A landscape with many valleys, sampled at points; each row gives a point and its height.
From any point a ball rolls to the lowest of the 2 points nearest to it. It stops when none of these is lower. Distance is the straight distance between rows; heights are no part of it.
J671: [ 24 -28   7   0  -1 -25  -3 -10 -26  13   7  10   4  28   5 -11  -4   9
  -2   5   5]  height 38.9
J703: [ 31  -4 -21 -13  -9  28  15 -19   3   2  -4  30  21   1 -19  18 -23  17
 -42 -12   7]  height 61.7
J884: [  6  19  -9   5  18  21  -4  -4  15 -10  -8  -3   5   3 -26 -15  -6   9
 -14   9   6]  height 13.7
J105: [ 11  56 -35  11  15   3 -19  12  -1  15 -28   5 -17 -18   7 -22  -6  36
  -8  29  -9]  height 36.4
J650: [ 13 -39  30  -5  -6 -14  17  -5 -16   0   8  14  10  16  -4  25  -9 -10
   1 -15   4]  height 50.4
J524: [-13 -24   0 -10 -26  -3   3  17 -10  -8  24 -26 -11  -3   3  -2  25 -43
  30 -25 -18]  height 66.6
J766: [ -7  47  -3  19  21   0  -6 -16  16   0   8 -42 -30 -19  21  24  10 -13
  25  12   0]  height 58.6
J549: [ 29 -31  23  22  14   2  13   0 -12   8  26  -2  19  20   3  15 -11 -19
 -32  21  -1]  height 42.6
J59: [-10  27 -23 -28  11  39 -14 -16  11 -27 -25   0  10  -3 -15 -16  13  19
 -15  -9  -6]  height 64.2
J838: [-27   8  -9 -21   2  29  -5 -14  25 -24 -19   4  36 -18  -1   3  20  12
 -23 -13 -15]  height 41.7
J155: [ 16   0  -8  19 -13 -37  -4  -1 -21  31  24 -17 -15  -6   6   8  13 -34
  12  20  -3]  height 59.7
J908: [  8  35 -10  11  -7 -29 -15 -17 -16  11   8 -21 -22 -12  15   9  22  -8
  46  11   3]  height 36.3
J135: [  5  10 -15 -16   3  22  -7 -19   5 -23 -21   7   7   4 -13 -10  -8  17
 -22 -13   6]  height 57.2
J528: [  3  32 -24  -5  29  31  -6  -7 -11   0 -46  31  -2   3 -23  -6   1  36
 -20 -24   0]  height 67.7
J943: [-18  -7   7   3 -11   1  -5  15   3  -1   8 -21 -25 -22  10  17  19 -18
  16   9  -3]  height 54.3
J648: [-36  -2   0  11 -18  14  -3  18  16 -12  10 -25  -8 -24  10  -3  27 -20
  29 -30  -5]  height 80.0
J413: [-23  -7   5 -22 -30   2   9 -10  10 -27  -7  20  13   5  12  -3  -4  11
  17 -47   8]  height 65.3
J73: [  8  39 -11  19  19  -2  -8  13  17  22 -11 -10  -7 -19  -4  -4  -5  28
   1  29   1]  height 27.8
J139: [ 16  10  -2  14  32  23   8   0  12   3   0  -2  19   8 -27  -7 -17   6
 -30  10   1]  height 68.2
J944: [ 13  18   6  21  20  -3   8  15   5  35  22 -11   0   0  -1   4  -3   2
   8  37   0]  height 31.2
J864: [ 30 -17  -2  -7 -18  -7  -4  -6 -29  -1  -9  22   4  22   1 -11 -11  33
   2 -11   7]  height 74.7
J57: [ -2  -3   0  -6 -16 -30 -27  -2  -6  -9  -5   4 -24   1   5  -5  21  -4
  27  14  -2]  height 49.7
J670: [  9  -7  -7   4 -17 -60 -20  -6 -19  12   2  10 -17  13   8 -15   7 -17
  20   8   2]  height 55.9
J342: [ 16   5  -1  -2  20 -14   2   8 -13  20   0  12  -5  28   1 -23 -13  22
   8  11  -6]  height 37.9
J547: [-45   5   0   0 -15  10  -8   3  24 -30 -12   0  15 -15   2 -14  21  -6
  14 -33  -3]  height 39.3
J873: [-37   2  -4   7 -15   6  -6  19  18  -3   4 -31 -23 -29  20   4  30 -15
  34 -26  -6]  height 82.3
J195: [-41   4  -6  -3  -8  20 -12  -1  21 -19 -17 -12  18 -30  -1  -7  26  -2
  -5  -8   0]  height 52.1
J359: [ -4  37 -12   2  -6   3 -17  -4  19 -10  -3 -11 -25 -14   2 -10  10  16
  30  16  13]  height 51.2
J446: [ 28  -2  -3   7   8  19  11 -13   0  -3   1  10  18  15 -11   0 -26  15
 -31  -6   7]  height 65.6
J852: [ 17   8  -1   9   9 -33   6   3 -18  42  30  -4   1  12   1  -6  -3 -26
  12  34   0]  height 49.4
J560: [  1  31 -23 -18  24  35  -7 -15   0 -14 -37  19  -1   5 -26 -10   1  29
 -15 -23   0]  height 69.6
J411: [ 28 -19  18  21  18   4  12   4  -9  13  31  -5  16  24  -1   2 -10 -14
 -23  28  -1]  height 40.2
J496: [-13 -28  22 -13  -9 -10   7   2  -9 -16   5   6  -4  13   1   8   7 -21
  20 -22  -3]  height 61.2
J678: [ 24  -8  -3  -3 -11   2  -5  -8 -14 -11 -12  16  -1  20   1  -9 -14  30
  -5 -12   7]  height 72.1
J924: [  4 -23   4   3 -14 -55 -15  -1 -18   9   0   9 -18  12   0  -4  10 -20
  13   0   1]  height 58.3
J700: [-19 -12   5   4  -8   6   9  23   6   9  21 -42 -23 -21   9  18  20 -29
  22 -16 -13]  height 59.8
J515: [ 15  11 -18 -17   1 -43  -9  -5 -24  21 -12  23 -18  26   5 -36  -7  28
  32  -3  -1]  height 79.4
J396: [  0   7  -4  -1 -17 -21 -22  -2  -6  -2   4  -6 -25  -8   8   3  22  -8
  29  19  -1]  height 46.3
J474: [ -3  42  -8  10   3  -1 -12  -9  16   1   2 -20 -25 -19   8   3  11  12
  33  15  13]  height 54.1
J450: [  0  11 -12 -13  -1  12 -13 -12   6 -26 -21   4  -4   6  -8 -18  -8  19
 -13  -9   7]  height 53.2
J811: [-35  12  -5  -2 -20  -2 -18   8  12 -10  -8 -19 -29 -32  24   2  27  -2
  31  -2   2]  height 85.4
J412: [ 14 -19   9  19  -2 -14  -3   8 -14  15  23 -12  -8   3  -2  13  16 -27
  -2  27  -6]  height 59.0
J189: [ 33 -41  17   2  -6 -15  12  -6 -27  17  13  16  22  20   3  10 -14   5
 -16   2   7]  height 40.9
J735: [ 15  13  -3  10   1 -17 -12   0  -3  13  16   0 -10   9   2  -7  12   0
  22  25  -1]  height 49.2
J963: [-17 -14  15   9  -2  16   5  13   7 -12   9 -16   3 -19  -2  16   2 -26
 -16  10   1]  height 58.5
J612: [ -6 -16  18  10  -3   9  -1  12   3 -11   9 -12  -3  -9  -2  15   4 -20
 -11  15   1]  height 57.0
J581: [-26  17 -14  -5 -10  19 -17  -5  20 -17 -10 -19  -9 -27   2 -15  19   5
   2  10  11]  height 78.2
J449: [  8  39   4  12  16 -30  -1   0 -16  41   2 -20   1 -14  16  12   0   5
  26  31  -2]  height 17.8
J748: [ 18   9  -1  18   9 -23  10   2 -17  44  34 -14  -1   5   0   4   5 -28
  11  34  -1]  height 46.9
J592: [ 14   1  -8  -7  -5 -31 -21  -8 -11   0  -4  13 -16  24   5 -23   8  17
  24   5  -1]  height 53.5
J55: [ 22 -19 -10 -16 -20 -33 -12  -9 -37  13  -9  23  -5  25   2 -29  -4  28
  15  -9  10]  height 35.7
J18: [ 16  -3  -6  15 -11 -50   0   2 -26  33  26  -3 -10  11   8  -9  -5 -38
   6  24   0]  height 53.7
J832: [-11 -24  12  -5  -7  18  33  -9  18 -10  24  10  23   3   6  25 -14 -32
 -14 -27   0]  height 46.2
J946: [ 16  10  -3   2  13  -9  -6   5  -4   7  -3  12  -9  27  -1 -24  -8  24
  10   5  -4]  height 40.3
J356: [-20  19 -19 -24   2  31 -16 -14  14 -27 -24  -4  14 -13  -8 -18  15  14
 -14  -3  -4]  height 61.3
J33: [  5  16 -10   5 -17 -30 -21  -9 -12   7   8 -12 -25 -12  10   7  24 -12
  34  18   1]  height 42.4
J165: [-27 -11   3  18  -5  29  14  19  17  -1  23 -41   5 -28   3  14  16 -34
   3 -28  -5]  height 27.9
J635: [ -4   3  -1   7   6  25  -5  -3  14 -12   6 -16   3 -12 -10  -1   2  -9
 -18  22  12]  height 62.5
J124: [-32  -1   4 -11  -8   8  -4  -2  16 -27 -17   1  14 -12   2  -5   3  -1
  -8 -17  -1]  height 20.4
J279: [ 24 -39  28  17   9  -5  15   0 -11   5  19   4  17  16   2  26 -11 -19
 -29  11  -2]  height 44.4
J754: [ -5 -11   5  -7   6  20   8 -12  17 -16  -2   1  24  -8  -6  16 -11 -11
 -39   4   1]  height 64.9
J349: [-15 -11   7   1 -10  -4   2  17  -2   9  13 -30 -27 -22   6  22  22 -26
  21  -1 -11]  height 57.1
J752: [-15 -25   8  -7 -21   4   5  11  -7 -19  23 -14  -1   4  10  -1  18 -41
  22 -30 -16]  height 67.2
J458: [-29  -2   0  -3   5  32   3  -5  20 -13  -4 -11  35 -29  -6  10  16 -12
 -26   3  -6]  height 42.2
J954: [  6  43  -5  17   6 -28 -11 -19 -16  17   6 -30 -17 -11  17  15  17  -8
  45   8   2]  height 31.7
J72: [ 10  29   4  25  21  -4   4  10   8  36  14 -17  -4 -10   6  10  -2   8
  11  34   3]  height 27.5
J166: [ 36   3 -13   6   3  24  27   2 -20  18  -2  34  22  16 -13  -2 -36  24
 -29 -12   7]  height 66.0
J368: [-16  -7   4 -27 -31   3  13  -7  10 -21 -12  25  13  -2   3   4 -12  19
   7 -42  10]  height 61.0
J949: [-13  34 -21 -14   0  18 -20  -4  20 -21 -21  -6 -14 -11 -15 -26  10  17
   9   4   8]  height 25.0
J309: [ 13 -17  -4  -7 -11 -44 -20 -12 -20   7  -5  14 -13  23   6 -20   8  10
  16   1   5]  height 49.8
J37: [ -9   6  -4   0  10  34  -1  -8  15 -13   4 -18  14 -18 -16   0   4  -8
 -24  20   9]  height 64.5
J569: [ -9 -25  23  -6  -6 -12  -1   4  -6 -15  -3   6  -6   9   2  11   5 -10
   9  -7  -2]  height 58.4
J712: [ 14  14  -4  17  40  24   9   7  11  14  -8  -3  19   0 -30  -5 -14  11
 -36  17  -3]  height 69.2
J623: [ 18   4 -10  23 -21 -50   3   2 -28  37  25 -18 -16  -3  11   3  -2 -43
  11  20  -3]  height 56.7
J553: [-21  22 -18 -19  -9  15 -23  -7  16 -30 -23  -3  -8 -11  -3 -27  11  14
   1   0   5]  height 33.6
J34: [-12 -11  11 -18 -16 -12 -16  -3  -1 -27 -22  11 -13   8   8  -6   3  17
  13 -12   3]  height 68.1
J929: [ 23 -15 -14 -17 -17  20  19 -11  10   4  -2  33  22  -5 -18  27 -26  15
 -44 -10   7]  height 59.5
J257: [ 11  -5   3   8  -5 -17 -15   0  -7   3  12  -1 -13   8   2  -2  16  -9
  12  24  -1]  height 51.7
J552: [-19 -16   2  -3 -18   5   6  23  -1   1  23 -32 -17 -14   5   7  23 -33
  31 -21 -15]  height 62.9
J865: [-19  -5  -5 -27 -25   7  14 -13  19 -16 -12  24  22  -6   0   5  -8  17
  -5 -45   7]  height 56.9
J480: [-21 -21  17 -23 -21 -16  -1  -5  -9 -22  -7  14  -8  15   7  -5   9  -3
  34 -33   3]  height 73.3
J481: [-17 -18  20   4   3  18  19   7  13 -13  12  -4  21 -10  -3  21  -8 -33
 -20  -7  -4]  height 52.7
J4: [-41   0   1   4 -11  16  -8  10  19 -14  -7 -17   4 -30   5  -3  20 -11
   4 -10   3]  height 46.8
J987: [ 17  27   6   5  23 -29   8   6 -25  56  11 -18   3 -11  11  17 -16  -7
   6  54  -1]  height 33.9
J995: [ 12 -18  -3 -21 -22  13  22  -7  15   2  -3  33  21  -7 -14  27 -26  14
 -33 -16   7]  height 57.3
J841: [ 13 -22  15  21   3  -1   1  10 -10   9  24 -14  -5   2  -3  18  10 -25
 -11  27  -5]  height 57.6
J726: [ 23  -4  14  22  23   2  11  10  -5  25  32  -7  10  19  -5  -3  -5 -11
 -10  35  -2]  height 37.3
J720: [ 11  23 -15  18  38  16  -1  16   3  22 -17   2   7  -5 -16 -13 -15  22
 -38  28  -8]  height 71.4
J113: [  8  25 -14  16  30   9  -4  17   8  17 -19   5  -1  -3 -14 -16 -12  24
 -23  22  -6]  height 72.3
J367: [-26 -12   9   9 -11  23  13  16  13 -15  19 -16  14 -14   2   6   8 -37
   4 -24  -8]  height 25.3
J931: [ 14  14 -17 -10  13  27   2 -19   4 -13 -17  11  11   8 -20  -3 -11  19
 -28 -15   5]  height 60.1
J529: [  9  48 -22  15  15  -4 -15  14   5  19 -19  -2 -11 -19   7 -12  -8  35
  -3  32  -6]  height 32.9
J203: [  9 -30  25  17   5   0   6  12  -8   0  19  -8   3   4  -4  24   1 -29
 -18  18  -7]  height 56.1
J22: [-25 -10   7  14   0  24   5  11  11  -2   9 -30  -2 -32   2  15  10 -23
 -16   6   4]  height 60.7
J724: [ 21  18 -23  -7  16  33   9 -16  -5   1 -20  26  14   7 -25   2 -15  25
 -28 -23   5]  height 63.0
J709: [ 18 -19  -2 -17 -29 -22 -19  -7 -26  -9 -22  24 -10  18   1 -14   1  38
  17 -17   7]  height 49.1
J185: [ 15 -38  32  10   5   1  24   2  -2   0  17   6  16  10  -3  34 -15 -25
 -22  -1  -3]  height 46.7
J919: [-21   8  -4 -11 -14   7 -20  -2  13 -29 -18  -2  -8 -10   3 -17   6   9
   1   2   5]  height 41.4
J387: [16  7  8 18 19 -4  6 13  0 27 24 -6  2 14 -4 -4 -3 -3  4 34 -2]  height 34.3
J682: [ 16  17   9  12  23 -21  17  10 -17  60  26 -17   4  -4   5  15  -9 -17
   6  45  -1]  height 40.7
J621: [ 13  26 -24  -6  19  34   6 -12 -12   3 -34  34   6   5 -25  -1  -9  32
 -22 -27   5]  height 65.2
J38: [  5  55 -34   9  13  -3 -24  14   1   8 -36  15 -21 -12   7 -23  -3  38
  -2  19 -11]  height 39.0
J263: [-28  -9   0  16   6  22   5  11  17   7  12 -46 -15 -35  13  20  14 -25
 -10  -1   0]  height 63.4
J786: [-23  22 -13  -1 -12   9 -19  -5  17 -12  -4 -21 -25 -28  14  -7  19   5
  17  12  14]  height 75.8
J145: [-24   3  -4 -16   4  30  -1 -12  21 -20 -11  -3  35 -21  -4   6  14   2
 -28  -3 -10]  height 37.0
J533: [ 11  17 -12  -5  16 -14  -3  15 -20  21 -27  25 -22  20   8 -25 -16  42
   8   1 -10]  height 76.2
J432: [-29 -10  15 -10 -13  -5  -6   9   5 -24  -9   2  -7  -1   7  -3   9  -6
  17 -13  -2]  height 73.5
J168: [-34  11 -12 -15  -6  24 -16  -7  19 -24 -21  -8  20 -23  -2 -13  23   9
 -13  -5  -4]  height 56.6
J267: [ 23  -4   6  16  18   7   6   3   1   3  12   0  10  23  -6 -10 -16   6
 -16  15   2]  height 30.0
J510: [ 10 -36  26   9   4 -16   6   7 -15   2  12   1   3  13  -5  21   3 -24
  -9   5  -6]  height 54.5
J842: [-40   4   1 -12 -12   6  -8  -3  20 -29 -22   4  16 -13   3 -12  11   5
   1 -25  -1]  height 29.0
J744: [ 17  15   6  19  18 -15  15   7 -13  52  30 -17   1   2   3  10   1 -19
  11  38   0]  height 44.0
J107: [ 30 -16  11  14  14   5   8  -3  -7   5  16   4  14  26   1  -4 -18   7
 -21  10   4]  height 33.4
J123: [ 16   0  -1   5   5 -42   5   1 -23  36  27   2  -2  19   3 -15  -8 -28
   7  29   0]  height 51.3
J197: [ -7 -22   8 -15  -6  14  31 -14  25  -2   7  18  27  -6  -5  29 -21  -6
 -29 -19   5]  height 51.9
J369: [-30   4  -8 -24  -2  17   0 -15  26 -22 -22  11  34 -13   0   4  14  15
 -16 -32 -11]  height 47.2
J999: [-12   3   2  -3 -12   2 -19   3  10 -22  -6  -5 -16  -7   4  -7   8   1
   7  14   5]  height 47.1
J918: [ -5  29 -19 -11  13  22 -14  -6  16 -19 -23   0  -7  -1 -24 -23   3  18
  -4  -1   4]  height 15.0
J498: [-17 -24  14 -10 -15   0   8   4  -6 -22  15  -1   0   9   9   2  10 -31
  21 -29  -9]  height 64.1
J574: [-14   9  -9 -19   9  42  -2 -15  20 -20  -7 -10  32 -17  -9   3  14   2
 -31   7  -8]  height 31.6
J991: [-28   1  -7 -27 -11  10   9 -16  26 -19 -18  19  27 -10   0   4   4  14
 -10 -41  -3]  height 51.8
J956: [-10 -25  21 -11 -11   4  21  -6   2 -16  11  12  10   9   6  17  -9 -16
   6 -27   2]  height 37.5
J604: [ -2 -35  18 -10 -12 -36   2  -5 -21  -3   2  10 -11  18 -10   4   7 -21
  23 -26   5]  height 63.6
J327: [-23 -14  13 -22 -26  -3   7  -7   1 -28  -6  16   4  11  12  -2   1   5
  25 -41   6]  height 69.1
J118: [ 14  32   1   3  18 -29   1   6 -21  47   4 -13   2 -12  14   8 -12   5
  13  47  -4]  height 26.8
J181: [ -1  -5   6   5   1  14  -8  -3  10 -19   0  -6   4  -3  -6   0  -3  -6
 -19  15   7]  height 60.2
J75: [ 21 -38  26  -6 -13  -9  19  -5 -12   4   6  22  18  15  -4  27 -15   1
  -3 -14   7]  height 47.6
J26: [ 36  -5 -15   1  -3  23  18 -14  -3   5   1  24  23  10 -14  10 -31  17
 -39 -11   8]  height 63.7
J970: [  9  16  -3  14  14  11  -5   5  15  -2   4  -6  -2   6 -16 -14  -6   8
  -3  17   6]  height 21.4
J46: [-30  -1  -4  15   8  14   1   8  22   7  10 -51 -24 -36  23  20  18 -23
  -4  -6  -7]  height 65.7
J419: [  1 -12   9  -2   0  10   1  -8  10 -20  -4   1  13   0  -2   9 -13  -3
 -28   1   5]  height 62.8
J966: [  9  27 -14  11  25   0  -5  21  -1  19 -18  10  -8   3  -1 -19 -18  29
 -16  25 -11]  height 73.6
J326: [ 32 -29  15  10   6  -3  10  -7 -18   9  16   9  17  26   6   5 -16   5
 -22   8   4]  height 36.9
J53: [ -2  42 -14   3   5   4 -13   3  22  -5 -13  -7 -20 -14 -11 -14   5  23
  22  13   9]  height 48.3
J281: [-41  -2  -2  12  -6  20  -2  11  19  -4   0 -28  -1 -37   7   5  22 -15
   1 -12   3]  height 42.3
J771: [  6  13  -7  -3   0   5 -16  -5   8 -20 -14   5 -14  15  -6 -20  -5  20
   3  -1   6]  height 48.0
J306: [-39   8  -5   2 -17  -2 -12  14  15  -5  -2 -26 -29 -33  26   4  31  -7
  37 -18  -5]  height 83.8
J792: [ 12  19 -14 -11  10 -29 -11   2 -13  13 -17  22 -18  24   5 -30  -5  35
  29   0 -10]  height 78.4
J499: [ -4  41  -7  14   9  -2  -9 -16  12   1   9 -32 -31 -18  18  16  12  -1
  33  12   8]  height 56.5
J337: [ 11  24  -6   3  12 -18 -10  11   2  11  -2   9 -11  14   0 -20  -1  21
  23  16  -7]  height 43.5
J938: [  2 -13  12  10  -4  -3 -11   7  -2  -6  10  -6 -10   2   1   7  10 -12
   0  21   0]  height 54.4
J664: [ -9 -34  12 -17 -19 -32   4  -8 -22 -11   7   9 -15  18  -5  -2   8 -29
  31 -34   4]  height 66.1
J401: [  2  51 -26   6  12  -3 -23  14  11   0 -38  11 -23 -13  -6 -21   1  37
  10   8  -6]  height 42.5
J810: [  1 -34  13  -5 -13 -47  -9  -4 -21   4  -6  14 -12  15  -5  -2   7  -9
  17 -15   7]  height 61.1
J250: [ 14  12 -12 -10  10 -17  -1   8 -25  21 -20  25 -18  26   4 -28 -13  41
  18  -5  -4]  height 77.2
J848: [ 25 -20  -2  -7   0 -27   0  -8 -32  21   7  13   1  31   3 -24  -9  15
   6   4   7]  height 34.9
J116: [ 13 -31  22  -6 -13   6  29  -5   9   1  10  23  19   5  -4  34 -28  -2
 -19 -15   8]  height 52.0
J66: [ 14  14  -6  22  41  18   8  16   5  25  -7  -2  17  -1 -20  -9 -21  14
 -43  28  -8]  height 70.3
J758: [ 26   3  -9   2  -2  14   4  -5 -14  -2 -11  20   3  21  -8 -11 -21  31
 -11 -18   9]  height 69.4
J922: [-30  12 -10  12   5   8  -6   1  19   0   6 -48 -31 -35  32  19  19 -20
   5  -1  -6]  height 68.4
J932: [ 19  -3  -7 -22  17 -30  12   7 -40  38 -13  24 -16  24  -5 -21 -30  28
   8  13  -1]  height 29.7
J656: [ 17   7   2  13  18   9   1   4   7  -1   4   2   4  18 -12 -14 -14  10
 -12  11   2]  height 26.6
J357: [  9   0  -3  -5  -8 -19 -25  -5  -3 -14  -7   9 -19  17   5 -16   9  15
  18   8  -1]  height 56.8
J863: [ 17 -36   7  -1 -11 -45  -5  -8 -30  20   4  14   1  22   4 -12  -4   0
   0  -1  10]  height 43.2
J545: [-21 -12  16 -13 -12  -5  -8   2   4 -27 -16   7  -4   2   7  -3   0   5
   6 -13   3]  height 71.1
J795: [ -2  23 -12  -3  11  22 -11  -4  18 -15 -12  -6  -2  -3 -23 -18   1  10
  -6   9   8]  height 4.9
J517: [-10  17 -14 -24  15  55  -1 -15  22 -21  -8  -4  33 -10  -6   6  15  13
 -32   3 -17]  height 25.4
J952: [-21  28 -13   5  -4   5 -14 -11  15  -8   2 -33 -32 -29  26   8  18  -3
  22   8   8]  height 73.4
J707: [ -7 -27  13   1 -11  19  24   4   7 -17  31  -5  18   3  11  17  -3 -47
  -5 -26 -14]  height 38.1
J133: [ 42  -2 -14   4  -7  25  26  -4 -11  14   4  33  26  12 -14   6 -37  18
 -35 -10   7]  height 65.0
J89: [-14 -23  14   3 -10  19  20  14   5 -16  28 -15  12  -2   6  12   4 -45
   3 -22 -13]  height 33.3
J76: [  8  25 -14   1  19 -10  -7  16  -8  13 -27  21 -18  15   4 -26 -14  39
   4   5 -11]  height 75.3
J988: [  0  -9   3 -20 -23  -8 -17  -7  -9 -26 -29  15 -13  12   6 -10  -4  33
   9 -21   8]  height 63.1
J651: [-18 -17  20 -11 -10   4  15  -4  11 -20   0  11  12   3   5  12 -10 -10
  -1 -25   3]  height 32.4
J785: [  6  -2  -7  -3 -16 -48 -26  -7 -13   2  -1  10 -20   9   6 -13  17  -7
  27  11  -2]  height 53.1
J789: [ 31 -40  21  -1 -14 -11  14  -4 -18  10   6  22  22  14  -1  21 -16  10
 -12  -6   6]  height 44.3
J602: [  7  30 -17   8  21  -4  -9  19  -2  13 -30  17 -17   7   0 -24 -14  34
  -8  11 -10]  height 74.4
J15: [-22 -12   1  16 -13  30  13  13  16 -14  24 -26  18 -22   1   8  15 -41
   2 -32  -8]  height 14.4
J456: [ 21 -12 -11 -15 -19 -31 -19 -10 -29   3 -17  21 -12  25   5 -27   2  34
  21 -12   7]  height 41.5
J976: [ 14 -33  27   1  -1   1  22  -5   3  -4  10  12  18   9   0  33 -20 -10
 -21  -7   4]  height 49.0
J926: [  5 -23   7 -17 -15  11  25 -10  19  -1   4  25  23  -4  -9  29 -27   4
 -28 -17   8]  height 54.6
J6: [ 16   7  -7 -19  23 -37   5   8 -31  38 -12  18 -16  20   2 -18 -27  23
   7  25  -8]  height 32.8
J645: [ 15   8  -4   1   5  -2 -12  -1   0 -10  -7   9 -12  23  -2 -22  -6  22
   7   0   1]  height 43.8
J377: [  6  43  -1  17  14 -32  -2 -10 -18  33   5 -24  -5 -10  16  12   9  -2
  39  18   1]  height 25.5
J151: [ 22  -9  -9 -19   6 -26  11   2 -41  33  -2  22  -7  31  -4 -29 -24  27
  13   1   6]  height 25.9
J494: [ -7  34 -25 -27  19  40 -12 -16   6 -24 -34  10   2   1 -20 -14   9  25
 -11 -17  -5]  height 66.9
J556: [ 15   7  -1  -8  26 -21   6  13 -19  32  -2  15  -7  23   2 -18 -20  22
   4  22 -10]  height 35.8
J350: [ 15 -27  -2  -4 -14 -48 -12 -10 -29  16  -1  15  -8  23   6 -20   0   6
   9  -3  10]  height 46.5
J563: [ -2 -22  19   1  -4 -12  -7   9  -6  -9   2   1 -10   6  -1   9   9 -15
   4   8  -4]  height 56.4
J628: [-24 -14  10  -1   5  21  23  -4  25 -12  12   2  34 -13  -4  20  -4 -31
 -23 -17  -6]  height 50.0
J91: [  3 -31  29  11   5   6  16  17  -5  -3  20 -10   3   0  -8  28  -1 -37
 -11   6  -9]  height 57.5
J730: [ -7 -29  11  -2 -16  16  27  -6  10 -16  29   6  18   7  16  21  -8 -39
  -7 -32  -7]  height 42.1
J826: [ 22   4  -2   9  22  21   9 -10   6  -5   0   3  18  13 -19  -4 -21   7
 -31   2   4]  height 67.1
J424: [  0  44 -19   3  11   1 -20   9  19  -5 -29   5 -20 -11 -15 -20   2  31
  17   7   2]  height 45.3
J51: [-38  -5  -1  19  -1  25   5  12  21  -1   8 -37   3 -37   3   9  24 -23
   4 -25  -1]  height 36.8
J595: [ -2 -25  24   9   8  15  21   3  12  -9  13  -2  20  -6  -6  31 -17 -32
 -31   5  -2]  height 54.9
J546: [ 15 -11  -2  18  -8 -28  -5   4 -18  25  23 -15 -14  -2   0  12  17 -32
   6  24  -5]  height 60.9
J704: [ 30   4  -9   7   7  18  17   0 -15  10  -7  22  12  20 -10 -10 -29  28
 -19 -14   7]  height 67.4
J998: [-24  27 -13   8   4   6 -12 -11  17  -7   5 -43 -35 -30  34  16  18 -12
  17   5  -1]  height 71.3
J767: [ 25 -14 -10 -15  -9 -30   0  -5 -39  24  -1  21  -3  31   0 -32 -14  26
  14  -3   8]  height 30.1
J904: [  6  33  -2  23  20   2  -1  10  18  25   4 -17  -8 -15  -3   5  -2  16
   6  29   7]  height 22.4
J992: [-33  -7   7   2 -19  10  -2  18   9 -18  10 -11  -4 -11   8  -6  22 -22
  29 -26  -7]  height 77.6
J410: [ -8 -25  15  -8  -6  14  34 -10  21  -5  16  14  24   2   1  31 -22 -20
 -20 -21   5]  height 49.3
J436: [-11 -28  14 -10 -18   8  21  -7   2 -19  20   8  13  10  15  16  -6 -29
   7 -33  -3]  height 42.7
J321: [ 15 -43  29   5   2 -19  13  -1 -18   5  10   9   9  17  -4  23  -3 -18
  -9  -4   0]  height 52.8
J881: [  2 -28  27  15   8  16  21  13   4  -6  19  -9  14  -7  -7  33 -10 -38
 -28   9  -4]  height 56.3
J142: [-21  -2   5   2 -13   5 -13  11   8 -13   0 -14 -17 -18   8   4  15  -9
   8  13   4]  height 51.1
J844: [-28  -7  10 -10  -6   9  10  -4  18 -22  -8   7  21  -8   2   4  -3  -7
 -10 -22   1]  height 24.1
J779: [-29  -8   5   1   7  29  15  -3  24 -10   6  -7  40 -25  -7  18  10 -24
 -26  -6  -8]  height 46.4
J438: [ -2  -3   0  -4  12  30   4 -14  13 -17   1  -9  24 -10 -14   8  -4 -11
 -38  14   3]  height 66.7
J824: [ 14 -10  -5 -20 -31 -12 -20  -6 -21 -19 -30  24 -14  16   3 -15  -2  42
  17 -23   9]  height 55.5
J974: [ 11  21  -4   7   2 -12 -14   2   4   2   6   0 -13   7  -1 -12   9  10
  27  21   1]  height 46.6
J582: [-32 -10  13  -6 -17   1  -2  13   6 -23   2  -2  -6  -3   8  -6  17 -18
  27 -22  -6]  height 75.5

Where does a ball stop that starts at each point below?
J155 -> J449
J533 -> J15
J592 -> J151
J703 -> J15
J413 -> J517
J524 -> J795
J604 -> J449
J510 -> J795
J976 -> J904
J359 -> J904
J494 -> J15
J621 -> J151
J881 -> J517

Two balls start at each pair of points below. Name the first point that both come to, or write none.
J327, J34 -> none
J792, J678 -> J26
J139, J704 -> J26
J166, J712 -> J26
